A landscape with many valleys, sampled at points; each row gives a point and its height.
From any point a ball takes the steepest step (drop divided by distance) to one of its 6 nearest points. It stops when none of these is lower. Distance is the straight distance between rows; heights are no part of it.
k960: [131 163 139 142 116 132  82 160 112 120  90 165 147 113 133 149 143  98
 104 106 141  95 164 119 111 123 129 143 129 144 112  92 137 134]  h=46.2
k791: [143 103 120 102 122 122 157 116 128 152 161  87 118 138 145 112 112 118
 166 136 109 107 110 138 121 130 142 120 129 112  98 147 109 135]  h=24.9
k754: [126 150 188 141 107  96  96 173  86 121 104 200 164  44 150 102 142  68
 159  69 126 103 232 126  99 142 130 184 126 149 112  81 136 127]  h=24.6
k777: [134 123 114 134 134 142 144 111 125 126 140  84 117 153  95 141 132 147
 125 123 115 139  87  94 129 124 120 123 125 134 153 149 107 125]  h=49.8
k65: [130  82 114  61 168 125 156 103 151 159 177  87 107 156 179 113 128 133
 176 178 128 146 107 163 137 138 102  79 138  59  92 171  73 129]  h=5.3
k255: [103 192 145 137 106 121  73 154  84 119  83 195 124  85 101 138 137 105
  91  79 121 102 167 101 130 102 133 181 111 173 176  65 174 155]  h=7.1
k942: [139  97 106  71 163 128 157  89 145 155 165  82 104 159 162 108 120 145
 167 169 123 154  97 168 123 131 105  86 130  73 103 166  79 134]  h=26.5
k99: [ 93 203 141 152 104 114  72 156  87 124  83 200 118  73 107 137 148 104
  72  69 117 101 177 103 127 110 154 193 117 182 187  59 176 150]  h=11.3
k206: [120 144 117 157 123 175 145 100 140  95 123 105 114 153  79 167 118 184
  98 150 125 162  70  88 131 129 136  90 138 149 188 147 148 111]  h=26.9
k623: [134  63 105  97 157 166 195  85 154 119 154  64 121 183  95 128  91 197
  99 195 129 170  37 161 145 131  96  76 143 113 130 187 119 110]  h=26.6
k415: [137 128 167 129 124 100  96 165 112 154 114 159 133 100 155 118 165  84
 147 105 164 113 188 137  93 126 146 161 114 134  83 124 120 116]  h=38.2
k755: [128 106 113 125 121 121 153 117 127 147 158  93 121 144 131 121 127 124
 159 132 113 100 111 113 137 132 138 117 130 123 119 142 115 140]  h=34.2
k10: [133 132 120 147 134 153 143  98 127 117 131 102 106 149  82 151 128 157
 121 127 122 151  78  93 127 121 127 113 118 148 167 145 124 120]  h=7.8
k164: [134  94 127  65 133 119 155 115 141 158 157  81 114 138 177  98 114 119
 161 154 116 116 123 150 118 142 140 113 146  75  76 165  94 125]  h=33.8
k31: [138 149 129 167 141 114 106  98 120 117 104 120 128 122  88 144 130 147
 100 120 118 131 114 125 144 130 135 152 121 152 138 122 145 126]  h=17.3
k416: [123 177 140 134 112 136  78 154  88 106  90 181 137 109 105 155 128  99
 102  93 127 105 149 110 120 109 121 163 110 162 144  71 159 147]  h=20.1
k980: [122 163 151 133 105 135  90 172  98 127  93 185 151  96 129 125 157  95
 108  96 130  83 197 107 116 118 128 156 127 152 120  85 144 139]  h=20.4
k797: [112 158 113 178 121 146  88 133 110  96  98 165 153 119  83 172 114 121
  83 113 115 127 136 107 152 124 142 150 108 159 154  68 169 145]  h=20.3
k677: [131 158 123 169 126 126  82 129 111 101  94 151 144 121  96 166 108 120
  95 110 116 123 129 130 133 127 138 151 110 156 128  85 156 139]  h=50.9
k462: [145 107  92 115 134 151 168 112 165 111 136  76 124 176 118 122  96 178
 112 138 117 174  69 136 128 123 116  87 127 103 147 163 111 126]  h=17.2
k296: [133  73 102 111 133 186 179  90 153 121 154  59 119 183  67 157  89 241
  89 188 124 170  54 156 154 124 126  72 126 132 169 185 154 130]  h=33.5
k723: [120 134 113 158 124 172 149 102 140  99 130 107 110 152  85 162 114 180
 108 145 123 162  69  92 129 128 140  89 128 147 187 147 143 115]  h=25.0
k343: [131 114 174 125 124  95 103 175 111 153 114 160 147  98 160 102 171  72
 147 100 159 117 201 129  92 133 140 176 119 125  73 126 114 118]  h=39.7
k199: [134 154 122 176 133 121  90 115 117 103  99 140 140 122  91 158 116 128
  92 113 115 128 125 131 139 128 142 151 111 154 131  97 158 132]  h=27.2
k864: [132 131 126 139 139 126 133 106 117 128 131  95 117 143  94 137 142 143
 119 123 118 130  94  94 141 128 121 136 133 140 145 145 117 123]  h=40.8
k329: [125 117 186 137 123  92 106 180  98 134 106 186 163  73 160 101 158  57
 152  89 132 110 227 117  87 150 127 179 133 132  81 103 122 125]  h=31.5
k265: [113 186 154 126 107 116  76 177  84 122  94 192 139  76 115 122 156 106
  97  72 116  96 194 103 125 103 124 184 123 161 148  71 152 139]  h=15.0
k360: [106 196 149 134 109 113  74 162  83 119  87 196 124  76 107 127 146 104
  88  71 115 105 179 102 124 100 134 189 113 173 174  67 164 145]  h=9.2
k612: [129 125 109 147 127 162 155 110 141 106 137  95 106 162  88 154 108 167
 121 132 124 166  66  97 120 120 135  90 115 144 173 155 131 123]  h=24.0
k929: [100 185 165 150 101 102  74 189  94 122 105 198 157  52 140 120 159  97
 114  57 120 103 228 105 133 122 144 192 140 155 148  62 150 128]  h=29.0
k37: [122  58 102 106 167 170 200  86 164 131 165  61 113 190 107 126  91 181
 106 208 138 159  36 157 147 136  98  68 148 105 123 192 105 107]  h=40.2
k11: [145  91  96 107 140 152 180  97 167 112 136  77 128 177 114 116  92 189
 110 161 125 172  60 151 137 123 105  82 135 101 141 174 116 122]  h=18.4
k778: [137  76 103  84 185 130 174  97 165 152 188  90  93 177 163 102 113 138
 167 184 119 160  70 167 136 122  78  65 137  76  96 180  80 123]  h=17.1
k94: [130 155 143 142 112 127  87 162 116 133  93 164 144 116 142 145 151  94
 112 113 151  91 171 124 110 127 138 136 127 143 107  96 134 134]  h=33.3
k60: [138 149 129 159 136  95  98 121 125 113 105 121 135 127 115 145 135 135
 106 121 127 118 122 128 139 135 127 152 136 144 124 114 138 121]  h=33.6
k560: [141  74 106 109 137 169 180  91 153 113 146  70 119 177  78 138  78 222
  96 176 123 172  50 160 146 121 118  78 126 128 155 183 149 127]  h=26.4
k310: [135 126 108 140 129 156 153 111 136 116 138  90 108 159  89 147 112 158
 123 127 120 160  69 100 121 119 130 103 116 140 164 152 115 123]  h=8.8
k647: [133  74 101 100 184 135 182  88 167 151 183  93  89 179 144 102 104 145
 154 186 125 157  56 172 135 123  86  64 131  91 105 183  91 125]  h=21.2
k62: [104 166 119 162 113 142  84 142 100  96  96 174 147 115  88 171 115 114
  86 106 123 123 138  99 148 125 134 155 107 159 166  59 171 152]  h=27.3
k212: [131 137 128 152 139 137 133  90 115 122 122 104 114 135  81 145 137 153
 116 127 122 139  90  98 137 127 129 132 120 149 159 141 126 120]  h=18.7
k538: [ 96 202 146 154 108 103  63 164  85 127  92 201 125  63 116 129 153 102
  81  58 109 107 188 108 120 104 155 199 123 183 176  58 170 139]  h=15.4
k572: [141 118  95 122 126 154 159 121 153 112 138  78 116 169 109 136 106 163
 120 126 115 171  71 117 122 122 122  95 119 117 153 157 109 125]  h=23.9
k799: [122 133 192 137 110  89 106 177 101 122 102 196 176  52 173  97 150  45
 165  78 136 107 237 117  87 158 116 186 141 129  96  89 122 123]  h=33.2
k641: [131 118 101 123 126 151 153 121 138 126 143  77 120 161 111 136 127 142
 128 124 117 144  87 101 130 127 125 111 125 119 145 153 102 131]  h=44.3
k357: [126 151 150 140 114 133  93 164 105 139  98 179 144 103 138 135 157  92
 119 105 144  83 190 121 104 128 144 143 119 147 107  97 136 135]  h=22.0
k355: [129 164 143 133 111 137  80 168 100 123  90 174 151 110 132 144 149  94
 103 104 135  90 174 113 110 118 127 149 124 151 116  85 140 136]  h=29.8
k635: [125 157 150 139 107 138  87 164  98 130  95 185 149  98 132 130 158  94
 113 100 136  79 197 115 109 122 132 148 124 148 113  89 144 138]  h=11.5
k772: [124  97 103 141 124 164 162 116 159  99 142  85 110 172  87 153  81 209
  97 146 113 171  61 119 136 126 144  78 125 135 174 170 158 128]  h=9.5
k954: [138 107 126  91 111 112 154 137 148 136 165 115 131 124 188  89 128  91
 180 140 118 107 135 137 117 140 136 126 158 102  68 159 113 109]  h=20.7
k194: [144 127 145 105 113  90 120 155 130 142 142 143 139 116 172 106 169  92
 185 118 171 124 156 136 118 120 125 156 136 125  91 136 113 104]  h=14.4
k187: [116 164 164 139 102 124  90 174  91 127 102 195 154  69 133 110 160  97
 122  82 122  85 223 109 125 124 133 167 126 154 130  79 147 137]  h=4.6
k111: [134  70  99  82 184 139 171 111 183 161 204  80  95 179 171 100 115 126
 174 192 118 149  80 168 154 126  78  58 142  68  81 203  76 117]  h=18.3
k563: [118 101 180 139 122  85 111 181 115 145 109 177 165  81 172  95 164  50
 150  96 147 111 225 118  94 152 136 178 133 123  74 114 115 124]  h=8.4
k951: [ 91 185 130 146 103 134  82 146  93 104  76 184 135  98  93 163 130 108
  75  98 131 114 148  87 146 119 135 177 114 163 195  51 178 155]  h=18.2
k122: [137  78 101  87 180 130 175  88 163 152 176  95  95 172 153 102 110 144
 162 180 121 161  68 172 130 125  86  72 129  81 107 177  86 129]  h=20.5
k68: [135 152 131 154 121  94  91 140 133 119 100 139 138 123 144 148 144 116
 116 119 147 106 142 132 132 138 135 139 136 135 118 107 137 125]  h=60.4
k70: [126 133 188 138 115  94 103 176  89 120 102 196 171  57 159  97 149  59
 160  79 127 106 230 120  88 149 121 182 136 138  94  89 125 127]  h=34.3
k681: [141  91 101 121 133 153 174 106 159 104 137  78 118 175  94 131  76 204
 105 149 119 180  55 145 139 117 120  83 121 122 155 175 142 126]  h=29.4
k375: [139 121 129  99 107 111 147 144 142 135 159 145 148 116 187  94 157  79
 201 137 151 113 157 135 120 132 129 139 151 114  79 147 105 102]  h=13.1
k630: [130 150 146 145 113 116  92 160 121 138  99 165 134 113 147 141 154 100
 124 112 158  93 171 131 103 131 147 139 121 141 106 104 131 127]  h=33.4
k17: [113 176 158 132 103 122  86 177  88 123  97 192 152  73 127 113 162 101
 110  80 119  90 213 104 130 116 130 174 131 154 139  75 147 136]  h=16.6
k116: [140 140 142 136 117  87 105 142 127 138 121 147 122 115 158 133 152 112
 160 123 166 108 148 142 122 129 140 142 126 141 110 119 133 122]  h=31.2
k776: [130 150 124 164 136 155 132  87 123 123 108 113 115 132  70 150 134 163
  99 135 131 141  96 103 144 127 140 130 117 151 169 137 144 118]  h=20.2
k811: [137  63 100 101 150 188 187  76 145 122 166  54 114 185  67 154  90 221
 101 208 128 172  36 168 139 125 113  67 124 135 151 189 137 113]  h=25.6
k700: [148 134 144 117 118  86 116 147 128 135 138 143 124 118 163 118 155 102
 180 123 163 117 143 144 121 122 127 147 133 137 100 129 128 112]  h=14.5
k496: [142 100 110  77 145 131 157  96 139 157 155  75 109 150 152 109 109 137
 160 152 118 138 107 161 115 133 132 102 119  80 104 157  89 140]  h=32.5
k109: [125  60 106  74 177 139 164 112 174 167 211  89  98 167 189 109 120 118
 201 189 126 138 106 174 160 134  94  55 136  62  74 196  75 124]  h=42.8
k492: [135  84 106  70 176 126 162  95 154 153 179  88 101 166 170 109 123 138
 170 181 122 154  88 167 134 131  89  72 133  68 101 172  75 126]  h=13.2
k292: [117 153 107 186 126 153  92 130 125  97 102 148 156 123  69 165 125 141
  54 116 106 144 126  99 163 116 144 149 112 156 156  88 174 129]  h=11.4
k511: [125  68 100 111 160 152 199  82 171 137 160  87 110 185 128 108  96 171
 123 194 137 152  52 162 147 132  94  65 144  96 126 180 107 125]  h=48.6
k158: [119 109 104 152 120 167 155 118 157  92 139  94 108 167  84 165  93 206
  90 150 110 172  61 102 134 130 144  76 138 142 178 164 160 123]  h=49.2
k800: [138 111  87 114 128 152 170 107 160 136 142  77 121 168 135 120 107 156
 135 147 123 148  94 140 129 132 129  85 121  92 139 154  98 140]  h=13.7
k509: [127 140 180 142 113 110 102 170  85 124 107 198 157  60 141 101 147  80
 150  85 126  96 227 123  97 139 132 170 122 150 104  86 136 132]  h=23.7
k775: [123  64 101 109 174 150 198  85 172 149 178  86  91 187 134 107  88 154
 138 197 133 155  46 167 145 128  93  61 136  97 112 189 100 124]  h=33.1
k967: [134  88  94 106 155 140 182  81 167 141 157  93 107 174 145 103 105 164
 145 179 131 156  79 168 135 131 104  69 129  87 134 166 101 135]  h=27.1
k903: [137 157 129 158 131 100  84 131 126 111 100 132 140 124 123 151 134 124
 105 116 129 119 133 127 132 134 131 150 135 144 119 102 140 125]  h=53.4
k421: [145 112 131  99 113 100 146 137 132 129 163 118 129 126 167  99 133  99
 183 133 121 107 123 130 120 126 127 137 150 121  84 144 119 107]  h=9.9
k146: [106 159 108 177 123 148  86 138 111  87  99 163 156 121  74 174 125 129
  62 115 109 147 129  92 160 121 134 155 110 157 165  67 178 137]  h=13.8
k920: [137 123 164 116 121  94 107 168 122 155 124 150 142 105 167 110 176  83
 162 112 176 123 184 135 107 126 140 169 123 123  87 133 111 111]  h=10.3
k752: [133 121 104 129 129 153 155 119 137 122 140  80 117 165 103 142 119 151
 125 121 113 159  78  98 122 123 122 105 120 127 152 151 107 126]  h=32.8
k784: [134  86 106 127 127 161 173 105 158 103 145  82 111 175  85 141  75 217
  96 155 118 174  58 142 140 120 134  79 121 130 164 178 157 132]  h=9.6
k451: [119 130 110 158 125 171 152 108 147  94 132 103 110 160  83 169 107 189
  98 147 120 166  66  91 130 131 139  79 136 145 187 154 150 112]  h=31.4
k646: [133 148 130 155 131  92 101 126 130 117 108 127 137 126 132 144 142 128
 113 125 137 112 130 126 140 138 130 144 144 138 120 115 136 124]  h=47.9
k649: [126 108 165 120 121  91 116 175 124 164 122 158 152 100 173  98 177  70
 164 110 174 116 201 131 114 134 143 177 127 113  78 136 108 115]  h=26.3
k726: [141 110  87 116 128 153 169 111 165 125 140  76 126 174 131 121 105 164
 123 142 120 163  85 137 133 127 119  86 126  96 143 159 100 133]  h=14.9
k621: [139 131 137 132 117  85 121 134 128 132 141 139 120 123 152 123 148 116
 175 128 151 106 132 137 133 129 133 137 138 139 113 125 136 123]  h=20.6
k124: [140 158 128 161 135 106  84 133 119 105  98 136 145 123 116 153 124 122
 100 113 124 123 129 131 130 130 130 152 127 148 119  97 143 126]  h=63.6
k91: [138 100 127  79 124 116 151 124 137 149 160  86 120 132 171  99 114 108
 162 145 106 109 120 143 115 137 138 123 145  94  73 161 105 122]  h=19.3
k925: [ 84 195 133 151  98 128  77 150  91 110  67 186 130  86  97 161 138 109
  49  88 126 116 155  84 139 120 141 188 122 170 201  51 184 147]  h=16.1
k999: [ 94 194 139 147 102 124  78 154  87 120  81 196 121  84 102 144 140 106
  74  80 123 104 166  96 133 109 142 186 113 175 187  61 177 155]  h=9.1
k902: [ 87 208 130 161  94 123  71 145  92 114  64 186 134  78  96 154 147  98
  21  70 113 117 154  86 124 119 153 204 131 177 204  44 189 141]  h=21.8
k38: [133 164 132 145 121 127  76 150 105 104  90 163 146 120 110 162 120 102
  99 104 126 111 140 120 118 119 124 149 116 155 124  82 150 138]  h=70.4
k761: [143 105  89 111 135 150 175 102 168 117 135  78 125 175 129 114  99 177
 114 151 125 170  76 146 137 125 110  83 133  96 144 166 106 129]  h=16.3
k300: [136 144 153 137 119 101  97 156 120 148 107 159 125 110 156 134 154  96
 149 113 171 109 171 144 102 130 147 148 115 141 103 116 127 124]  h=38.6
k195: [135 136 130 152 140  99 117 110 122 122 120 107 129 130 109 136 144 141
 116 126 122 119 110 109 153 135 124 147 140 137 132 126 132 123]  h=34.5
k782: [117 156 169 147 104 114  97 173  87 128 105 202 154  62 138 106 154  92
 135  81 123  88 228 114 118 131 138 166 127 153 123  79 145 138]  h=14.3
k208: [135  73 100 103 177 142 190  80 167 147 172  93  93 180 145 101  99 154
 147 187 129 158  57 171 137 125  89  62 131  91 112 180  95 129]  h=26.7
k553: [142  78 105 104 140 159 181  93 158 110 141  74 121 176  93 126  82 211
 101 167 122 178  47 159 140 121 108  84 130 115 146 181 131 124]  h=22.1
k497: [146 121 134  99 108  98 140 149 134 129 160 132 137 123 179  98 152  91
 190 131 140 113 136 135 121 127 124 141 151 119  85 139 116  99]  h=9.8
k869: [126 114 121 141 125 111 141 114 126 137 151 102 124 141 125 124 141 131
 148 132 119 100 113 104 149 133 128 130 143 133 127 135 126 132]  h=11.7
k651: [145 123 136 111 114  88 133 140 128 130 157 135 126 122 166 108 146 104
 188 127 141 112 130 137 125 123 126 142 144 132  95 133 128 110]  h=7.9
k624: [120 164 121 165 120 136  82 139 105  97  95 168 146 117  95 169 110 108
  94 108 121 121 134 118 135 121 136 150 105 161 143  69 163 150]  h=41.5
k870: [130  65 104  98 185 142 189  95 174 157 187  80  82 185 144  99  92 141
 155 190 124 155  45 171 144 119  84  64 135  91  97 197  94 120]  h=21.5
k21: [121  67 117  61 172 130 160 108 157 167 192  92 102 154 188 115 127 125
 193 186 138 140 115 166 149 142 102  69 136  57  82 184  77 130]  h=17.0
k779: [129 163 120 172 125 172 120  94 134 115 100 115 132 130  62 158 135 173
  73 141 130 146  98 100 153 124 146 133 124 147 174 130 156 109]  h=26.0
k333: [107 191 158 141 108 103  66 180  85 124  98 195 141  60 124 121 158 103
  95  58 110 104 206 104 128 107 138 196 129 166 153  65 156 134]  h=19.0
k581: [112 165 173 151  98 106  93 178  92 125 105 204 160  45 143 107 147  90
 143  70 124  94 241 118 124 134 141 180 129 152 134  71 145 133]  h=19.1
k132: [124  82 127  56 150 118 156 106 149 165 165  86 109 142 189 107 124 125
 171 169 130 128 125 156 129 147 127  97 144  57  83 175  89 128]  h=19.2
k682: [132  98 131  80 120 114 158 128 152 149 162 107 118 127 196  86 122  95
 172 149 116 105 139 145 119 145 146 117 159  88  66 168 107 112]  h=42.9
k190: [133 166 134 146 120 122  81 152 115 111  92 151 146 122 128 158 133 103
 102 110 134 105 146 122 117 126 128 146 129 143 115  91 139 128]  h=74.7
k162: [137  97 121  67 142 125 153 106 137 161 156  75 108 141 165 106 112 130
 159 154 116 133 113 157 117 137 131 109 130  72  90 162  89 132]  h=41.2
k242: [128 151 115 190 130 147 103 110 129 109  99 134 145 122  72 153 125 147
  69 122 111 134 122 117 159 124 152 149 110 153 152 106 165 132]  h=8.5
k749: [135 111  91 119 125 151 162 111 151 138 145  73 122 165 129 124 114 146
 135 139 119 143 100 128 131 129 131  95 121 101 137 154  94 138]  h=11.6
k886: [ 89 177 123 155 105 137  80 146  91  93  77 175 141 103  85 173 128 119
  62 104 126 134 142  81 150 126 131 173 117 158 195  47 181 146]  h=32.2
k580: [145 109 131  95 115 104 150 135 132 135 165 112 126 130 165 103 127 102
 177 134 110 106 118 135 121 128 130 131 150 119  79 146 118 114]  h=10.6
k958: [125 154 121 169 130 168 132  85 132 119 104 113 122 132  69 155 137 171
  90 142 131 144  95  99 146 125 143 126 123 148 177 136 147 113]  h=23.4
k995: [134 152 137 151 120  99  92 146 131 132 101 144 135 124 149 144 145 114
 123 123 157 102 149 136 125 136 139 139 132 139 115 108 137 126]  h=51.1
k643: [130 140 126 156 135 149 137  89 121 122 122 107 108 138  75 150 132 158
 116 133 124 146  85  98 134 124 132 123 119 150 169 142 132 117]  h=15.6
k223: [102 176 169 152  96 105  81 186  94 124 104 200 158  48 143 115 155  92
 128  62 125  99 237 110 132 129 145 189 134 155 144  65 151 132]  h=22.7
k380: [127  67  99 101 157 162 199  86 163 124 156  70 123 183 112 120  94 188
 103 197 132 163  42 160 147 132  92  73 148 103 128 183 110 113]  h=32.3
k441: [135  87  94 110 152 150 189  85 170 129 148  90 120 179 133 106 102 176
 123 180 133 158  70 159 143 130  97  68 139  90 133 169 107 130]  h=26.2
k379: [136 121 151 107 112  99 124 159 132 153 140 146 146 109 176 102 176  81
 186 123 181 120 176 130 121 127 134 168 134 114  87 141 106 105]  h=18.5
k236: [111 182 141 138 109 135  79 155  85 110  85 189 134 100 101 152 128 103
  97  91 126 105 154 101 128 109 124 168 106 167 165  65 167 156]  h=11.1
k282: [138 103 103  87 148 131 164  90 148 153 153  80 107 157 152 110 109 148
 158 159 121 150 101 165 118 134 124  89 117  84 119 156  87 140]  h=27.4
k138: [131 135 131 146 124  86 117 126 132 125 127 127 126 128 140 133 145 128
 145 129 141 100 127 126 147 137 130 135 145 137 123 122 135 126]  h=48.9
k704: [140  98 116  65 151 125 152  97 139 159 160  76 106 149 162 108 115 138
 163 161 122 142 109 162 118 136 120  98 127  70  98 161  85 132]  h=45.6
k346: [142  91 101  87 165 133 167  84 153 153 167  91 100 165 156 104 112 152
 163 173 126 158  84 172 124 128 100  74 123  79 116 166  89 134]  h=27.0
k420: [126 156 199 133 103  86 100 179  99 118  95 200 184  42 174 101 147  40
 171  63 141 109 237 116  90 157 116 198 142 131 109  79 124 122]  h=5.8
k196: [137  99  89 112 145 145 180  84 169 133 146  86 117 174 140 106 105 168
 135 165 130 158  86 161 135 132 111  73 127  92 138 162 102 135]  h=18.6
k353: [141 101 120  81 132 124 152 110 134 154 156  75 113 143 159 105 111 123
 162 149 110 125 113 151 112 134 140 116 128  89  90 156  98 132]  h=28.5
k537: [124 171 129 153 118 132  78 144  95 100  93 174 146 117 101 164 115 107
 104 102 125 113 138 116 129 119 131 154 106 162 142  70 159 144]  h=46.3
k622: [132 153 125 180 136 134 108  93 123 117 101 127 131 121  77 148 125 150
  90 124 116 134 113 124 152 128 147 147 110 154 146 117 151 128]  h=12.9
k356: [132  64 101  82 178 140 169 115 184 168 210  85  96 177 181 103 118 120
 187 192 121 143  95 175 162 131  87  57 139  60  74 203  73 121]  h=27.7
k460: [130 168 145 129 108 137  83 168  94 123  92 178 147 104 124 139 152  94
 103  98 132  86 182 107 116 114 126 153 125 150 121  84 139 139]  h=26.1
k314: [104 175 175 155  95  99  84 184  95 127 106 207 165  38 151 116 144  83
 144  54 131  99 243 116 127 136 150 192 135 153 139  65 149 129]  h=23.3
k472: [121 154 110 190 128 144  96 125 122 101 101 150 149 121  78 163 120 132
  75 115 111 136 130 114 158 125 146 146 105 154 148  87 167 137]  h=12.3
k822: [133 158 133 151 119 110  83 150 125 120  95 148 140 122 144 156 144 109
 108 117 148 104 150 130 121 134 136 143 133 141 113  99 136 128]  h=57.4
k983: [121 151 117 160 123 173 141  94 139 105 118 110 117 146  75 166 125 178
  98 150 131 156  76  87 138 129 137 102 131 148 188 140 146 110]  h=24.8
k258: [140  65 108 101 149 173 189  80 150 117 155  63 121 179  79 136  83 218
  98 192 126 174  38 165 141 124 107  79 131 125 143 187 136 120]  h=24.7
k339: [132 154 120 183 135 126  91 113 122 105 100 142 142 123  87 158 113 132
  90 115 115 131 125 130 145 126 146 149 109 153 137  98 156 135]  h=20.0
k683: [145  97  97 113 133 150 172 106 165 105 137  76 122 173 106 125  85 192
 106 144 119 180  60 144 129 119 116  85 126 110 149 172 127 126]  h=20.9
k79: [124 159 192 142  99  92  94 177  90 121  99 204 172  39 157 106 140  59
 169  60 135 109 237 123 100 145 126 193 130 143 119  76 135 124]  h=24.2
k361: [127 143 120 160 129 164 142  94 129 115 124 107 108 144  77 155 127 166
 113 138 129 154  79  92 130 126 135 107 121 148 181 146 137 117]  h=16.8
k937: [116 167 190 147  95  96  91 177  92 123 104 205 168  37 155 110 135  70
 164  55 137 105 237 126 112 140 143 195 130 149 130  70 144 130]  h=23.8
k717: [129 111 104 120 121 142 157 111 136 148 155  80 120 156 129 125 120 131
 146 135 112 117 106 116 132 131 140 107 122 112 131 146 103 140]  h=22.4
k745: [131 106 102 143 126 160 162 116 156  99 140  91 106 169  93 151  85 191
 108 138 116 177  62 118 128 119 136  77 119 136 172 167 144 128]  h=51.6
k257: [120 150 164 140 108 130  96 169  92 134 101 190 150  82 135 114 158  92
 125  97 132  83 213 115 109 123 138 152 119 151 112  89 140 138]  h=19.9
k110: [138 104 109  96 130 135 156 102 139 155 155  76 112 148 143 112 106 132
 161 144 113 126 110 147 116 130 145 106 115  95 109 151  95 143]  h=20.8
k101: [130 152 124 175 134 148 122  88 128 122 102 121 125 124  70 147 134 162
  87 131 125 135 106 111 151 125 147 140 120 152 162 128 149 122]  h=15.5
k892: [137  99  89 107 146 145 174  85 166 141 148  88 113 169 145 107 107 162
 143 164 130 156  90 165 131 133 115  74 123  88 132 163  95 140]  h=19.8
k987: [115  70 129  52 155 122 159 105 149 166 177  94 106 148 192 108 126 124
 189 177 138 131 126 162 141 147 118  83 143  56  83 180  81 130]  h=15.1
k714: [130 116 106 144 125 161 160 115 150 100 141  95 106 166  94 151  92 180
 114 134 118 174  63 110 123 123 138  84 116 135 171 158 137 122]  h=38.0
k174: [130 120 180 136 123 103 101 173  93 139 110 185 151  78 147 103 157  70
 143  91 134 105 216 124  83 139 135 170 122 140  80 107 125 126]  h=35.7
k56: [ 86 211 123 169  93 121  69 147  94 118  70 195 138  74 102 150 153  94
  23  68 108 107 161  89 118 118 160 205 137 183 200  47 188 138]  h=19.4
k853: [126 117 108 129 125 137 152 118 128 139 146  83 122 154 113 132 134 135
 135 128 114 118 100  95 139 131 130 119 131 122 137 145 106 132]  h=12.0
k781: [128  73 105  72 179 132 163 105 163 159 192  87 102 169 177 108 129 133
 176 185 125 151  95 164 144 132  87  65 141  61  87 183  74 125]  h=12.8
k409: [135 137 159 137 118 105  96 162 113 151 107 166 127 104 151 127 158  90
 142 107 165 103 180 140  92 128 149 150 112 141  92 115 126 126]  h=29.5
k383: [140 141 155 128 116  91 100 154 123 146 121 154 123 112 161 128 158  99
 156 116 171 115 160 144 108 124 141 149 120 137 100 123 124 119]  h=32.1
k368: [144 112 132 110 116  96 144 130 127 131 163 118 122 128 155 107 128 108
 181 130 120 103 115 132 125 127 129 133 142 133  97 140 128 123]  h=10.0
k549: [125  93 132  67 127 117 161 118 150 156 157  89 112 131 193  93 121 111
 167 158 118 109 134 150 120 150 147 110 154  71  70 172 100 120]  h=38.4
k847: [132 135 167 141 118 119  99 167  99 143 105 179 135  92 142 119 156  83
 134 100 147  96 200 129  88 129 146 153 111 148  92 107 131 132]  h=11.2
k188: [130 124 120 135 135 123 135 110 120 130 137  93 123 145 104 135 143 139
 124 129 116 118 100  93 145 131 122 135 140 134 138 137 114 123]  h=65.3
k926: [138 108  94 106 132 144 164 100 149 151 149  76 115 159 142 117 107 144
 152 149 118 137 105 150 123 132 138  94 117  93 129 154  92 144]  h=16.0
k515: [136 116 127 129 118  93 137 125 127 133 156 123 121 128 145 116 132 119
 174 133 128  97 118 128 139 130 134 134 139 138 113 130 134 129]  h=15.7
k447: [134 127 133 140 121  85 125 126 129 133 139 131 125 126 147 124 142 125
 162 132 142  98 128 130 139 135 131 133 141 140 118 125 137 128]  h=33.0
k642: [120 157 182 146 101 102  93 174  86 123 107 204 162  44 145 104 144  79
 155  71 128  99 237 121 111 137 137 182 124 152 122  74 144 132]  h=21.4

Where does a ball stop that starts at each point below?
k258 => k749
k646 => k242
k208 => k65
k775 => k65
k903 => k242
k37 => k749
k380 => k749
k511 => k749
